Each row is a point on a tangle of strands that fork and nearly touch. The rows are in no order.
(in the rows, 100 means zero)
Two points are linked if the straight distance between their rows is under 106. Some points are linked to none.
J836: 107	82	107	118	98	119	92	77	89	117	89	129	130	110	94	114	88	75	101	107	110	110	73	121	100	105	124	123	115	103	104	65	80	115	110	75	93	132	112	72	69	101	118	71	87	95	107	70	123
J343: 122	129	107	92	93	80	82	100	114	101	113	120	112	130	118	61	125	99	73	99	79	85	127	87	133	69	92	103	85	108	91	156	105	62	80	106	87	112	105	117	84	135	110	135	110	132	103	141	94
J276: 79	90	99	87	100	96	79	85	87	114	115	94	113	72	110	103	108	87	88	79	113	95	112	121	63	55	123	104	117	101	123	88	142	135	113	92	115	83	132	97	96	115	121	96	108	91	97	140	92
J9: 96	111	101	111	81	95	102	98	123	124	83	68	67	81	45	77	95	81	136	95	108	143	112	81	147	67	88	98	118	87	75	117	77	59	89	122	74	86	101	86	106	98	68	107	131	108	92	137	86
J971: 83	108	102	134	108	63	92	98	82	114	90	112	134	91	129	99	95	84	108	92	112	100	78	101	58	69	126	93	96	113	130	114	100	135	117	94	112	83	109	78	82	114	131	82	107	71	112	114	115
J385: 88	140	117	121	120	80	116	106	119	123	71	107	109	84	125	68	93	117	100	120	89	87	83	97	73	81	98	87	95	119	157	178	85	104	137	72	111	63	78	102	108	107	147	121	94	82	107	84	103
J893: 108	80	92	74	47	146	110	72	125	104	95	73	74	86	56	85	89	103	79	85	115	121	133	122	138	88	123	128	128	110	89	72	109	81	76	116	94	118	139	106	103	114	57	117	119	112	100	137	60
J373: 84	116	89	102	116	100	116	114	107	121	107	65	58	49	97	113	103	126	111	104	126	86	105	114	60	79	83	90	123	116	134	116	150	110	133	112	127	42	95	112	133	97	93	122	108	77	79	103	77
J677: 82	93	62	108	37	103	108	103	82	84	85	93	149	123	91	93	83	84	92	100	118	128	77	115	118	114	99	118	78	129	55	51	74	115	93	121	120	142	103	52	76	88	110	75	104	82	128	87	86
J754: 104	114	95	97	95	73	89	91	86	91	118	116	135	131	136	80	107	100	64	95	88	79	108	110	79	73	113	92	87	120	103	113	104	117	101	92	114	105	104	104	80	124	142	107	92	99	106	112	120
J307: 112	99	119	54	58	60	97	78	77	89	155	69	73	92	59	99	122	113	84	111	125	116	113	108	98	75	112	88	106	109	61	60	128	110	105	116	93	75	132	102	94	93	93	104	77	90	91	127	107
J505: 109	98	59	124	40	156	121	98	124	109	61	60	61	65	73	70	106	112	93	76	139	120	105	114	96	117	93	109	127	121	115	93	116	99	99	126	149	96	119	94	126	105	79	117	126	91	96	95	54
J145: 106	138	88	123	91	79	123	111	98	100	103	104	112	139	117	62	89	122	89	128	88	85	99	106	94	110	83	78	63	131	98	157	68	88	122	95	117	86	63	95	103	113	151	129	82	86	107	58	117
J543: 87	77	122	117	114	84	71	101	67	114	113	94	108	73	87	137	96	71	135	85	123	133	89	69	78	82	123	88	111	81	84	49	92	114	102	100	76	85	106	67	83	67	78	44	115	79	102	128	112
J471: 124	114	79	85	75	113	127	99	124	76	115	119	80	131	119	93	104	122	73	85	90	80	104	91	144	133	69	108	92	120	77	118	88	74	69	148	109	124	90	123	117	130	85	129	103	115	106	105	87
J448: 85	98	102	103	140	130	101	121	148	93	92	121	73	103	120	111	129	99	102	103	69	82	106	57	130	120	76	112	88	67	107	124	114	68	56	122	82	102	83	136	138	91	58	104	115	131	102	122	78
J787: 101	100	147	98	124	77	79	121	121	116	82	98	98	108	84	83	116	85	115	101	65	117	106	69	121	71	87	102	85	70	100	141	91	59	78	73	56	103	87	119	99	98	88	81	112	121	86	129	111
J472: 99	97	67	134	96	88	99	112	112	102	82	112	125	101	153	70	112	88	91	67	96	89	102	77	91	79	93	95	95	110	133	145	102	97	89	132	126	105	96	92	93	123	113	98	138	105	103	129	78
J774: 91	79	135	88	104	124	104	93	90	108	75	70	68	70	37	109	83	91	161	103	113	133	87	101	104	114	111	94	119	71	96	80	60	97	113	62	87	76	99	81	115	54	80	87	90	93	81	71	100
J344: 80	109	122	123	117	74	96	118	77	94	91	72	116	94	69	107	73	94	139	116	112	118	77	87	70	116	107	72	81	85	89	68	79	114	125	74	102	75	82	68	88	52	104	81	100	74	95	62	127
J293: 102	104	62	135	83	114	107	105	115	110	76	104	107	93	120	71	92	86	107	84	115	103	91	81	92	91	85	100	112	107	127	134	94	94	108	115	134	96	92	82	98	114	110	103	126	98	105	93	88
J641: 113	120	128	101	107	73	81	88	112	124	92	135	129	127	136	53	120	86	77	113	63	98	107	100	127	56	118	110	91	93	119	166	93	62	86	81	67	110	97	116	81	133	119	112	112	139	105	117	111
J596: 102	87	105	88	95	107	89	81	100	100	109	125	109	107	91	125	97	82	93	92	88	97	92	89	133	93	104	120	113	92	91	89	104	75	82	109	73	124	117	98	84	112	67	91	108	123	99	126	100
J232: 94	120	111	109	86	105	107	102	113	129	82	62	60	71	46	76	95	91	150	101	113	131	102	98	120	80	84	97	120	88	92	116	86	80	107	92	96	68	97	91	114	82	84	120	110	96	80	100	83
J339: 109	123	99	100	67	57	81	80	104	107	110	81	118	123	94	55	109	78	79	73	105	109	131	90	102	38	108	100	90	111	85	127	117	84	92	110	103	97	116	77	80	121	114	115	112	105	103	163	90
J822: 105	109	107	106	163	82	133	123	101	94	93	90	97	84	114	141	91	120	103	116	100	67	100	111	48	135	97	73	97	106	137	120	109	136	136	78	117	63	62	111	107	82	132	110	76	89	84	50	109
J897: 100	106	89	101	118	100	126	103	91	100	97	87	87	85	87	120	86	112	115	121	109	84	89	126	59	128	90	89	104	115	121	106	100	130	146	77	117	68	78	94	112	87	132	120	68	76	95	45	106
J921: 136	129	115	75	69	105	123	92	104	93	132	98	57	118	78	84	114	145	66	110	93	72	124	114	124	127	80	91	80	130	73	131	102	80	95	107	97	100	99	145	117	144	97	153	82	114	95	85	90
J546: 111	83	96	65	80	133	96	61	82	116	104	102	91	97	68	92	91	94	90	98	109	106	100	149	87	100	114	122	120	115	114	65	113	143	128	70	111	122	134	92	97	106	140	104	73	89	98	88	107
J830: 105	90	66	116	66	108	108	84	95	86	83	117	143	137	107	84	78	89	75	96	103	110	85	118	118	111	88	107	83	122	79	84	71	102	89	110	118	145	104	70	79	108	130	88	101	99	122	85	103
J309: 93	118	98	119	107	56	115	129	78	73	122	89	138	118	107	106	77	109	108	118	98	90	94	89	88	136	90	73	47	100	78	94	88	108	115	92	116	101	62	90	86	80	125	93	94	92	122	47	124
J686: 103	75	75	102	128	112	101	99	79	83	102	146	151	96	174	125	112	76	88	78	103	85	91	116	94	99	134	96	119	110	119	69	119	128	85	114	113	134	111	107	84	121	130	72	111	96	93	93	112
J268: 82	83	123	99	113	80	76	115	99	109	120	86	96	86	81	126	105	71	136	82	98	124	91	56	95	82	106	88	99	77	66	70	97	88	83	115	63	89	103	80	110	56	58	55	121	90	104	150	99
J491: 119	73	58	118	96	154	115	88	118	111	66	133	124	108	144	74	95	95	83	85	94	94	93	133	95	119	109	118	119	120	152	111	82	118	106	95	132	146	106	94	103	114	161	98	92	101	108	51	95
J473: 97	88	115	106	146	85	90	118	84	76	115	137	109	108	141	147	118	93	102	92	87	74	88	94	98	121	120	80	91	82	93	72	111	107	79	100	84	126	88	111	87	91	96	70	102	115	100	90	122
J713: 103	76	105	114	125	115	86	79	85	109	99	144	141	101	137	126	103	77	89	89	98	93	73	125	98	95	146	123	125	106	118	62	101	119	97	88	94	131	111	94	66	117	117	50	104	108	97	78	131
J163: 96	79	73	108	78	124	82	78	97	104	92	109	126	88	108	106	92	69	89	65	112	108	102	92	98	74	114	114	132	104	112	77	111	99	90	118	110	126	124	75	84	103	91	77	128	105	107	140	82
J285: 122	111	96	83	129	129	97	105	111	92	124	127	75	106	141	93	130	128	72	114	67	55	120	98	132	118	82	99	96	102	117	143	113	73	85	114	90	107	93	155	113	140	104	143	96	128	101	95	85
J533: 102	85	143	69	123	67	76	105	69	72	139	116	114	119	89	146	104	101	99	109	80	94	101	89	91	106	115	90	96	67	68	52	112	110	76	104	54	112	103	106	82	81	73	77	76	108	99	111	120
J26: 91	106	82	111	105	80	88	103	108	106	106	101	102	86	134	74	129	100	83	81	96	80	117	87	92	57	93	105	89	92	119	150	128	83	86	126	112	93	110	114	107	119	96	119	135	113	103	156	76
J644: 110	111	96	130	101	97	115	126	120	94	59	106	94	123	95	93	77	99	124	108	93	118	88	70	140	133	70	96	81	87	84	122	61	69	100	90	98	116	66	81	104	74	82	98	107	116	104	79	111
J527: 91	83	62	116	54	129	103	82	91	108	59	101	106	91	79	96	77	75	115	88	128	126	77	109	103	113	103	117	120	121	97	76	81	114	104	98	121	119	112	57	94	91	103	87	110	83	104	91	84
J170: 94	105	139	93	166	51	91	133	99	90	92	92	102	85	98	124	117	115	102	101	83	77	103	79	55	105	86	75	76	84	119	138	119	115	95	75	83	75	79	125	109	75	103	83	93	95	81	101	110
J805: 91	113	84	123	59	67	81	92	117	121	78	70	114	105	84	44	94	62	105	72	116	125	116	84	97	42	118	102	109	107	103	126	96	89	103	107	117	94	108	53	83	115	106	106	135	88	101	150	84
J217: 84	103	100	103	105	48	75	119	78	83	143	105	120	109	120	131	114	91	110	91	97	85	97	64	92	89	99	90	72	81	58	83	120	96	73	135	87	105	99	101	91	81	83	72	107	103	106	154	113
J284: 127	130	97	84	55	76	134	113	91	69	146	91	78	125	100	88	122	147	58	106	95	80	111	105	122	135	70	89	71	131	46	110	100	82	95	131	118	96	92	134	114	125	97	134	79	99	104	79	104
J146: 96	74	109	93	102	172	78	46	111	131	82	83	83	85	62	75	91	92	108	114	110	131	110	138	121	66	121	130	145	85	142	93	104	102	112	60	89	109	144	103	115	110	90	124	86	117	102	99	92
J92: 80	112	89	118	87	56	97	124	85	95	114	70	86	81	99	115	97	89	138	93	129	116	87	63	70	93	94	83	89	101	77	79	109	105	115	131	114	65	90	77	97	60	87	86	115	65	89	117	101
J617: 111	83	71	110	96	156	104	88	109	117	65	111	104	93	118	68	86	99	84	86	104	93	101	141	73	108	119	128	128	117	160	95	103	139	129	76	135	125	118	102	109	114	157	108	89	93	110	72	96
J435: 83	115	109	122	113	112	89	126	135	130	70	72	69	84	70	72	111	84	137	103	86	134	108	59	131	73	75	99	105	69	100	143	100	53	83	111	80	83	92	112	119	95	69	103	127	107	91	136	79
J303: 116	81	108	115	100	129	107	78	93	112	70	118	107	103	94	115	89	95	116	116	105	108	74	125	113	133	108	123	105	96	114	80	71	112	116	56	91	124	98	83	91	90	103	88	72	107	107	43	124
J684: 95	87	83	89	105	94	119	116	79	62	124	102	91	103	110	155	91	103	101	98	107	92	90	89	96	148	104	92	87	92	68	44	96	121	95	129	111	105	92	99	104	77	76	91	93	100	110	90	115
J570: 105	95	126	65	152	102	86	109	113	93	108	120	88	97	108	125	131	110	89	112	65	70	110	95	105	107	97	102	98	64	116	122	125	82	85	83	60	98	92	158	112	104	90	101	81	129	86	93	99
J176: 126	122	71	103	58	109	138	96	93	87	109	99	100	121	116	65	114	136	62	75	101	80	117	125	85	121	74	85	86	145	79	111	101	102	112	121	139	105	103	110	107	115	143	123	90	88	103	74	89
J144: 91	83	65	91	107	101	119	105	76	73	117	131	134	107	165	131	103	88	85	68	117	82	107	112	83	109	107	76	100	115	96	65	115	135	92	134	124	126	99	106	89	116	126	85	102	84	88	101	108
J590: 77	103	88	111	105	112	92	99	103	129	97	52	68	51	88	96	103	107	113	91	129	108	108	111	63	51	100	101	123	103	133	103	147	113	122	105	125	47	119	101	123	102	85	112	122	82	84	123	80
J149: 110	94	87	76	42	124	104	61	104	104	110	87	97	103	81	85	103	94	71	62	110	105	129	126	92	85	120	113	122	118	93	57	123	105	102	103	112	111	126	86	97	98	115	99	91	100	101	134	77
J889: 92	75	84	146	130	106	106	126	114	91	91	142	97	97	159	138	107	84	116	68	89	93	78	64	112	122	105	93	101	87	104	85	97	93	62	131	95	131	81	83	101	80	78	53	143	111	103	99	104
J929: 82	77	82	110	59	96	95	106	78	93	92	83	108	97	74	129	76	87	121	109	123	152	67	98	115	130	115	115	99	116	52	37	57	114	99	107	99	110	105	50	88	62	64	68	119	74	118	89	90
J251: 92	129	123	99	115	57	97	108	106	117	96	88	100	86	99	85	103	104	115	108	95	91	100	87	76	61	86	85	90	99	118	147	108	94	115	80	91	52	86	116	96	100	110	116	103	91	87	119	98
J155: 106	103	119	91	173	69	112	138	94	66	104	102	99	98	116	148	105	125	99	111	90	64	106	94	63	133	86	62	82	85	108	104	119	133	104	92	102	87	70	118	101	70	112	92	82	99	87	69	116
J59: 132	130	87	108	25	86	142	107	97	75	120	77	89	108	100	61	126	144	46	85	108	102	116	110	103	130	69	84	79	147	46	99	105	91	98	134	139	108	113	112	115	114	105	130	92	89	102	90	84
J909: 110	100	66	112	84	94	119	98	90	88	95	115	136	123	145	66	87	107	72	74	101	88	102	129	57	104	111	92	91	136	129	105	91	144	119	106	142	123	103	88	94	113	179	95	91	64	114	81	110
J683: 82	120	105	119	98	63	96	96	79	108	104	99	129	116	95	81	85	88	110	115	112	110	80	109	66	85	113	99	87	109	110	103	86	129	129	79	120	81	94	75	80	97	145	105	91	65	117	84	123
J431: 101	105	110	106	125	112	74	87	118	130	78	125	114	101	140	64	122	97	74	119	77	96	106	116	110	65	122	122	106	87	150	160	115	74	89	81	92	105	114	124	104	129	109	120	115	141	99	110	92
J156: 107	87	78	95	72	167	125	82	113	110	70	102	71	84	88	104	88	108	103	105	112	106	95	119	135	132	85	131	123	106	114	104	82	101	98	92	108	122	111	105	118	112	73	126	97	114	101	71	80
J286: 110	120	109	78	95	92	93	86	99	108	118	118	112	134	111	65	105	114	59	120	83	70	115	125	91	87	105	104	95	122	120	140	103	111	118	71	103	96	109	115	94	131	153	127	74	108	102	92	119
J915: 117	126	105	95	80	85	118	116	142	88	95	103	74	135	74	87	90	104	104	118	73	112	115	77	159	127	68	107	68	90	57	133	65	50	70	113	74	119	75	110	110	110	74	132	101	121	107	115	106
J790: 90	109	152	101	125	49	79	123	75	93	106	73	139	115	71	96	86	99	124	117	97	122	94	85	71	90	111	74	83	75	81	88	88	115	109	63	79	83	81	89	76	71	112	72	82	85	97	78	132
J606: 92	92	79	132	78	80	73	95	106	119	82	96	125	101	110	78	92	57	107	72	108	120	95	76	103	53	106	107	116	101	99	104	104	95	89	120	106	112	114	54	77	97	82	78	144	100	108	157	92
J862: 107	109	112	62	94	63	111	97	77	83	141	83	77	98	72	126	101	133	91	131	108	85	115	131	70	114	94	82	95	105	79	85	122	119	128	91	95	70	91	120	98	100	113	123	51	87	89	73	106
J599: 114	120	102	99	76	60	80	95	97	95	116	109	119	131	110	79	112	84	84	92	91	95	114	82	128	60	86	102	81	106	71	126	103	72	78	120	85	115	106	91	79	122	100	111	116	115	108	147	103
J494: 102	92	103	80	64	117	98	73	122	115	97	75	66	88	46	85	88	90	108	98	107	137	111	106	161	78	107	120	128	94	71	93	79	77	81	114	76	104	132	83	94	109	55	104	125	107	105	139	82
J953: 91	103	95	90	135	103	107	91	101	117	103	108	103	75	124	108	104	110	89	108	103	74	105	134	61	90	105	97	114	112	149	125	126	128	133	82	113	73	98	120	108	120	127	121	94	92	99	85	102
J58: 110	88	90	86	91	117	93	78	87	111	98	106	103	100	96	80	89	99	75	90	103	92	107	149	60	95	125	120	118	119	140	76	113	153	140	61	126	112	125	99	97	110	164	103	72	80	102	102	109
J68: 111	119	103	102	130	74	123	138	102	60	110	95	109	128	109	111	83	129	93	124	96	73	100	93	90	146	71	68	56	92	87	108	85	99	106	95	108	104	62	103	105	77	117	102	84	101	111	32	127
J125: 124	105	93	81	120	99	111	101	99	86	126	136	101	125	148	110	118	122	75	109	79	50	113	108	111	119	90	85	91	114	112	135	101	81	100	101	98	106	88	135	105	132	133	133	77	123	94	70	108
J245: 85	90	80	104	88	113	105	119	116	98	102	97	66	81	104	133	96	85	119	83	109	109	85	58	112	122	86	111	113	88	86	79	96	92	87	142	103	90	96	89	122	75	49	86	121	99	103	124	94
J423: 97	108	151	76	118	54	83	100	75	100	114	70	111	106	60	99	96	103	126	115	91	115	102	104	63	66	103	75	101	84	89	106	103	112	116	64	73	63	93	108	84	85	115	98	69	82	80	100	119
J88: 118	86	52	109	71	135	124	85	109	87	76	129	139	132	144	70	93	101	67	75	95	88	99	126	109	128	90	98	101	130	107	92	79	102	86	119	127	148	104	84	92	111	154	108	93	97	110	70	91
J444: 102	76	89	100	139	142	106	101	140	86	92	145	90	106	144	119	103	102	91	106	61	78	86	82	163	128	106	132	119	78	107	104	101	64	63	115	81	135	94	120	114	114	60	91	122	139	104	87	89
J975: 84	118	148	88	148	36	94	137	115	100	86	69	94	87	75	96	109	109	117	105	82	93	107	66	64	74	82	81	75	91	117	170	108	84	95	62	87	56	72	121	119	84	109	97	104	87	74	114	99
J46: 92	119	94	128	96	70	111	118	73	98	105	101	152	135	100	80	75	98	105	130	101	102	79	113	88	115	104	98	62	108	92	103	70	118	125	74	116	106	71	78	75	94	153	95	86	76	126	37	130
J952: 126	120	113	61	107	123	98	80	106	113	123	108	82	107	89	76	109	126	72	132	84	62	131	150	101	100	97	103	109	119	135	139	108	106	120	61	93	96	116	141	111	139	130	139	58	122	94	74	104
J652: 101	124	85	95	121	99	95	105	111	104	114	96	84	88	138	72	132	121	73	105	90	72	123	96	97	67	90	99	89	105	128	164	134	79	90	122	107	82	97	143	114	135	98	140	122	108	102	135	67
J557: 82	145	119	107	119	62	118	114	116	123	73	86	98	73	92	72	93	120	122	115	96	94	97	95	67	67	89	80	97	116	142	167	94	92	134	71	103	41	74	98	112	92	122	121	101	69	89	97	86
J801: 97	69	133	100	98	103	86	64	65	120	102	90	108	100	45	101	88	77	127	118	109	142	75	129	105	99	122	102	115	89	83	58	62	120	120	51	74	104	114	64	75	76	108	71	72	81	101	74	115
J311: 83	83	78	89	50	84	96	88	77	83	109	91	128	118	81	113	77	88	97	118	113	131	79	106	130	118	110	122	86	117	54	41	72	96	87	115	98	129	108	64	70	90	79	71	110	90	125	101	106
J891: 93	97	97	71	81	60	73	99	63	86	148	97	110	95	110	128	122	98	91	89	120	88	110	90	82	73	110	90	90	107	60	64	130	121	88	140	100	103	116	102	91	98	92	82	100	90	96	155	106
J367: 86	102	75	123	94	81	101	129	102	89	110	88	79	89	112	134	102	87	128	73	118	102	83	46	91	112	94	87	92	99	72	73	95	102	100	152	115	89	87	79	116	65	69	76	124	78	105	127	104
J390: 88	85	118	125	120	130	93	102	102	134	62	94	96	73	91	103	92	79	131	100	106	115	86	85	101	90	96	111	122	77	125	100	88	84	112	76	84	95	100	92	96	86	77	79	119	107	94	88	102
J811: 74	96	89	110	114	137	101	126	139	101	97	105	69	92	104	122	110	88	112	92	80	100	99	52	122	115	87	114	103	69	96	100	117	83	68	136	88	88	93	109	129	87	43	93	121	113	109	132	83
J396: 92	80	104	82	81	106	84	67	62	112	112	91	100	96	50	101	88	93	116	108	120	128	79	135	85	105	119	109	113	105	87	52	91	145	121	64	99	104	122	74	87	86	128	92	67	76	104	69	112
J69: 101	75	114	116	117	130	104	79	83	122	78	105	94	75	74	122	82	95	138	108	126	113	74	123	73	132	111	112	118	91	123	69	83	135	132	50	101	99	103	80	97	82	107	82	75	85	98	42	113
J6: 77	93	74	130	109	132	84	103	101	122	77	77	88	56	108	96	96	89	114	83	123	117	94	86	72	69	104	107	131	90	143	105	126	103	111	118	124	70	118	91	113	105	77	103	134	97	99	121	83
J778: 68	95	92	137	125	97	92	105	91	122	71	105	113	53	125	99	100	87	119	88	113	105	84	90	64	65	115	104	118	92	144	115	118	124	119	99	119	72	103	89	94	100	97	87	130	83	101	114	100
J773: 93	114	91	86	126	102	121	109	99	108	118	81	78	66	119	117	108	126	82	102	113	67	119	135	57	90	91	90	119	130	139	119	151	127	135	108	135	61	88	128	135	120	115	128	99	84	79	102	78
J534: 110	98	77	75	103	131	108	104	115	77	117	131	93	100	138	103	114	112	69	82	87	68	113	101	135	116	92	106	112	100	107	104	115	83	75	133	110	122	102	136	116	138	97	124	106	126	97	110	78
J348: 79	76	82	89	96	139	79	81	87	111	96	101	110	66	107	115	99	80	89	69	121	113	112	110	74	77	130	110	129	97	125	55	135	129	107	116	114	106	132	89	104	103	95	81	116	98	96	134	91
J206: 87	65	90	129	131	136	96	114	125	92	89	143	99	95	153	131	102	83	104	76	79	90	78	76	133	114	117	127	129	86	104	86	97	79	68	131	89	140	96	98	107	101	50	59	141	124	108	107	91
J167: 89	116	105	100	140	106	90	115	115	121	102	88	71	80	101	87	132	115	97	110	79	88	113	88	91	74	73	103	86	82	129	147	133	73	93	102	86	68	95	152	123	113	83	127	111	110	93	125	80
J549: 121	133	74	108	75	93	128	102	94	85	112	111	116	152	141	60	103	129	68	100	88	74	118	104	102	116	71	76	68	143	83	142	75	83	103	117	130	112	90	112	101	134	145	128	88	98	111	72	105
J169: 94	101	132	89	141	143	93	120	150	102	84	98	60	97	76	105	122	115	110	120	66	98	111	67	131	114	80	115	93	60	113	126	110	57	68	94	69	95	93	147	140	99	57	110	101	125	88	112	84
J62: 105	118	117	101	90	76	109	122	128	80	91	92	99	146	69	91	81	105	114	115	73	118	101	64	145	125	72	97	66	81	50	105	67	60	78	95	72	117	70	91	101	80	79	97	100	116	108	102	121
J559: 117	101	77	75	48	90	110	90	89	60	132	106	127	120	128	91	107	112	49	68	103	90	123	111	102	93	106	91	88	120	50	52	112	93	82	158	122	131	111	101	92	101	104	97	91	99	96	139	92
J225: 110	85	148	62	109	93	88	103	107	80	111	94	83	129	47	122	85	106	108	114	71	115	103	83	141	111	91	101	101	63	62	86	71	85	74	80	48	116	105	104	98	83	60	91	76	123	99	110	116
J302: 121	97	96	72	31	135	123	71	116	97	101	74	72	89	64	73	104	108	61	69	112	113	129	130	114	104	110	119	115	127	85	67	116	101	90	111	111	110	129	104	107	114	91	116	96	103	100	124	70
J745: 102	93	91	113	126	150	70	84	120	118	70	107	93	102	129	72	113	105	77	120	95	98	112	122	102	72	115	119	119	102	159	143	118	76	98	87	109	90	127	128	112	133	102	139	112	130	98	114	78
J164: 105	95	67	115	84	172	101	82	120	117	62	93	85	92	88	69	91	105	95	99	116	103	109	123	113	102	93	123	117	105	137	117	103	93	108	90	121	111	114	95	117	121	101	125	106	113	99	83	77
J420: 97	66	144	98	109	98	75	84	62	118	110	87	114	85	58	116	87	69	135	105	114	140	89	99	91	72	130	81	117	76	79	52	75	111	108	76	66	83	108	74	76	72	91	48	85	81	97	107	114
J437: 102	90	87	64	38	94	99	75	85	78	121	95	116	114	93	101	97	103	60	82	115	115	111	118	101	96	113	109	94	124	57	44	112	108	85	127	114	118	122	86	84	96	99	89	92	92	97	138	99
J635: 128	131	101	91	64	102	115	104	132	94	108	109	73	132	80	77	103	114	80	97	83	97	116	90	167	121	70	116	85	117	62	133	82	58	69	142	95	122	94	118	105	136	67	133	119	118	107	133	88
J576: 99	117	121	109	132	130	97	125	144	123	67	80	65	97	73	78	118	105	125	118	74	118	117	60	134	86	68	107	86	71	119	157	96	54	87	91	79	93	85	133	131	107	81	114	114	118	85	117	82
J553: 98	95	112	51	74	51	84	88	59	81	163	84	105	100	82	127	108	113	86	119	121	104	112	113	87	93	112	83	89	105	54	49	132	127	111	121	99	89	114	101	87	99	106	91	65	82	94	118	120
J732: 87	76	119	104	135	137	91	90	86	125	88	104	92	59	91	129	90	92	126	106	118	108	88	122	64	101	118	98	136	85	139	78	114	131	140	60	98	74	109	102	95	93	96	89	85	91	91	66	109
J514: 96	109	78	145	108	103	115	117	104	110	72	99	91	84	110	96	82	88	130	89	116	101	83	71	88	112	78	96	99	102	110	121	85	94	111	108	121	79	75	80	91	83	102	95	125	88	101	80	99
J172: 111	124	132	62	101	71	98	87	91	110	134	77	81	97	60	96	107	115	107	123	101	98	114	123	76	70	94	87	107	98	101	115	120	111	131	81	85	56	105	123	95	103	118	126	64	88	85	95	104
J735: 132	119	103	57	75	141	112	80	111	98	125	103	70	111	87	76	115	141	57	111	92	65	145	134	114	113	91	98	104	125	105	126	118	94	105	88	99	107	118	149	120	144	116	148	68	124	95	89	91
J254: 107	99	94	102	94	147	113	92	128	112	73	104	81	94	79	100	85	108	112	115	97	115	98	99	158	126	86	134	114	87	108	116	74	75	88	91	88	132	99	104	109	112	55	120	109	123	107	88	88
J321: 96	89	104	92	83	134	113	88	103	113	82	73	57	71	53	111	85	98	142	104	117	130	92	100	124	115	96	112	125	82	98	84	74	96	103	91	84	83	105	95	115	76	64	109	99	95	96	83	82
J676: 97	135	96	127	116	70	126	119	112	100	90	105	114	113	136	82	89	120	106	120	89	81	91	86	82	99	87	75	80	123	130	160	78	97	120	92	119	68	67	95	99	105	137	118	97	90	104	61	111
J438: 95	98	133	86	142	74	77	112	103	100	106	114	98	101	101	112	131	90	100	98	65	79	105	72	104	83	85	102	81	68	97	126	117	74	70	88	57	97	91	139	103	93	90	94	101	122	90	121	109
J688: 118	112	92	98	109	88	117	108	99	78	114	114	97	130	116	111	97	117	94	113	95	70	98	99	104	130	85	87	78	104	92	113	86	90	106	103	97	101	80	113	102	106	114	119	78	110	104	65	116
J305: 94	82	148	65	106	64	80	114	88	69	137	92	112	131	63	126	87	101	100	116	83	118	100	79	114	117	110	92	91	67	49	54	88	95	72	98	43	114	104	90	87	71	60	66	84	108	112	114	120
J714: 98	98	104	88	88	67	77	83	82	99	125	108	139	112	119	83	109	86	78	81	105	91	111	110	69	53	127	101	95	110	103	91	124	131	99	101	114	105	122	87	80	116	137	98	90	89	103	145	107
J126: 101	92	100	72	150	130	90	108	112	88	117	123	71	84	117	127	130	124	82	115	72	63	113	110	111	109	101	106	104	76	124	114	141	88	86	104	82	97	99	163	131	121	82	136	85	128	95	101	88
J3: 87	79	99	95	73	100	105	105	79	89	85	73	91	88	66	132	82	99	128	117	118	132	73	99	112	145	106	106	90	100	65	42	60	116	101	86	97	91	97	67	101	55	67	88	93	87	111	61	90
J102: 85	86	106	108	150	114	105	107	89	120	97	110	111	59	125	138	106	92	110	104	109	83	94	124	51	102	120	94	123	97	149	97	127	140	135	81	107	75	98	120	103	108	108	95	97	91	96	80	112
J794: 100	106	107	82	97	84	118	93	80	99	115	78	66	86	56	113	92	119	124	125	122	95	94	138	60	117	99	91	102	112	99	81	109	132	140	69	113	59	91	95	105	77	130	115	62	67	82	54	98
J116: 81	121	82	122	50	53	83	97	78	103	109	71	139	119	91	69	86	77	110	106	124	136	90	88	94	70	102	96	85	117	69	83	89	98	106	119	125	98	96	55	72	89	116	83	119	73	111	117	109
J493: 116	96	78	116	114	175	87	83	130	114	68	107	85	101	114	78	103	117	90	123	104	102	108	114	128	105	97	119	123	101	154	132	104	73	99	100	112	114	117	129	124	133	87	144	101	129	97	91	76
J502: 87	81	109	97	99	111	111	100	69	83	86	90	99	88	82	148	77	105	122	120	123	119	76	108	89	170	115	93	83	91	84	38	73	141	113	79	107	101	99	66	97	54	81	77	82	87	111	39	107
J288: 107	88	66	75	70	115	125	90	90	65	117	121	116	109	149	112	105	107	67	64	106	81	116	128	90	121	94	81	101	121	76	54	113	122	87	150	131	125	103	111	102	106	114	103	93	91	95	104	92
J747: 92	94	105	129	130	94	94	115	70	84	87	90	114	89	92	131	82	93	125	110	122	116	79	94	74	147	116	76	80	84	91	46	82	126	115	82	113	100	86	67	83	57	92	52	100	80	102	48	125
J751: 97	82	112	132	144	94	99	127	107	78	99	135	108	110	132	141	99	93	117	83	88	90	76	72	108	130	112	87	88	82	89	59	87	102	66	113	86	125	86	81	96	70	65	33	117	112	112	95	126
J834: 115	71	97	101	108	140	116	96	131	93	80	134	88	108	110	116	84	99	94	108	76	92	84	98	165	133	99	140	116	85	94	100	75	69	80	95	78	144	99	103	97	107	54	94	104	131	101	80	98
J607: 111	91	127	79	143	66	76	108	70	58	133	139	123	119	127	145	118	105	81	115	75	69	102	101	100	118	127	81	94	71	76	65	123	116	77	100	63	130	94	122	84	99	91	83	74	121	104	93	129
J963: 89	126	95	122	77	48	85	110	86	109	110	77	108	99	101	85	101	81	124	95	121	112	98	71	80	60	92	90	84	105	83	102	104	97	107	119	109	72	93	72	84	90	99	96	117	84	99	137	105
J802: 86	93	116	129	114	57	70	117	90	104	120	108	124	101	115	121	117	72	123	85	93	106	84	53	88	80	103	91	77	84	65	83	106	92	67	114	68	111	95	86	91	69	66	52	128	97	104	167	114
J391: 117	76	105	48	70	117	105	59	85	89	115	120	107	112	75	123	86	105	82	119	100	102	92	135	125	133	111	132	110	103	76	59	89	112	90	81	78	123	125	102	91	114	88	102	64	110	103	86	108
J759: 98	100	91	152	105	119	124	116	117	117	34	96	94	96	93	94	75	84	144	100	111	121	79	73	113	130	85	102	103	88	106	116	58	81	112	74	115	102	70	69	104	68	85	89	121	100	94	61	98
J308: 107	87	149	83	119	102	88	98	122	109	94	87	85	111	56	100	103	91	127	104	72	121	101	79	140	75	89	98	107	62	82	110	74	66	84	76	44	103	93	111	107	94	76	86	96	124	83	119	112

A fork is a point with three links, a tip a point with one. Leave the first point through the second and follow the links. Name the first fork or tip that comes.
J6; J590 -> J9
J502; J3 -> J307
J590; J6 -> J285
J635; J915 -> J167
J435; J576 -> J116

Name the points in between on the shortest way along the links from the first point to the second, in order.
J149; J303 -> J437, J559, J288, J144, J686, J713, J836
J714; J444 -> J276, J348, J163, J606, J805, J339, J599, J343, J641, J431, J745, J493, J164, J156, J254, J834
J92; J437 -> J367, J245, J811, J448, J169, J576, J435, J9, J494, J893, J302, J149
J617; J975 -> J491, J88, J830, J677, J311, J929, J3, J502, J747, J344, J790, J423, J172, J862, J794, J897, J822, J155, J170
J302; J46 -> J149, J437, J559, J288, J144, J686, J713, J836, J303, J69, J732, J102, J953, J773, J373, J590, J6, J778, J971, J683
J688; J167 -> J125, J285, J534, J471, J635, J915, J62, J644, J759, J514, J293, J472, J26, J652
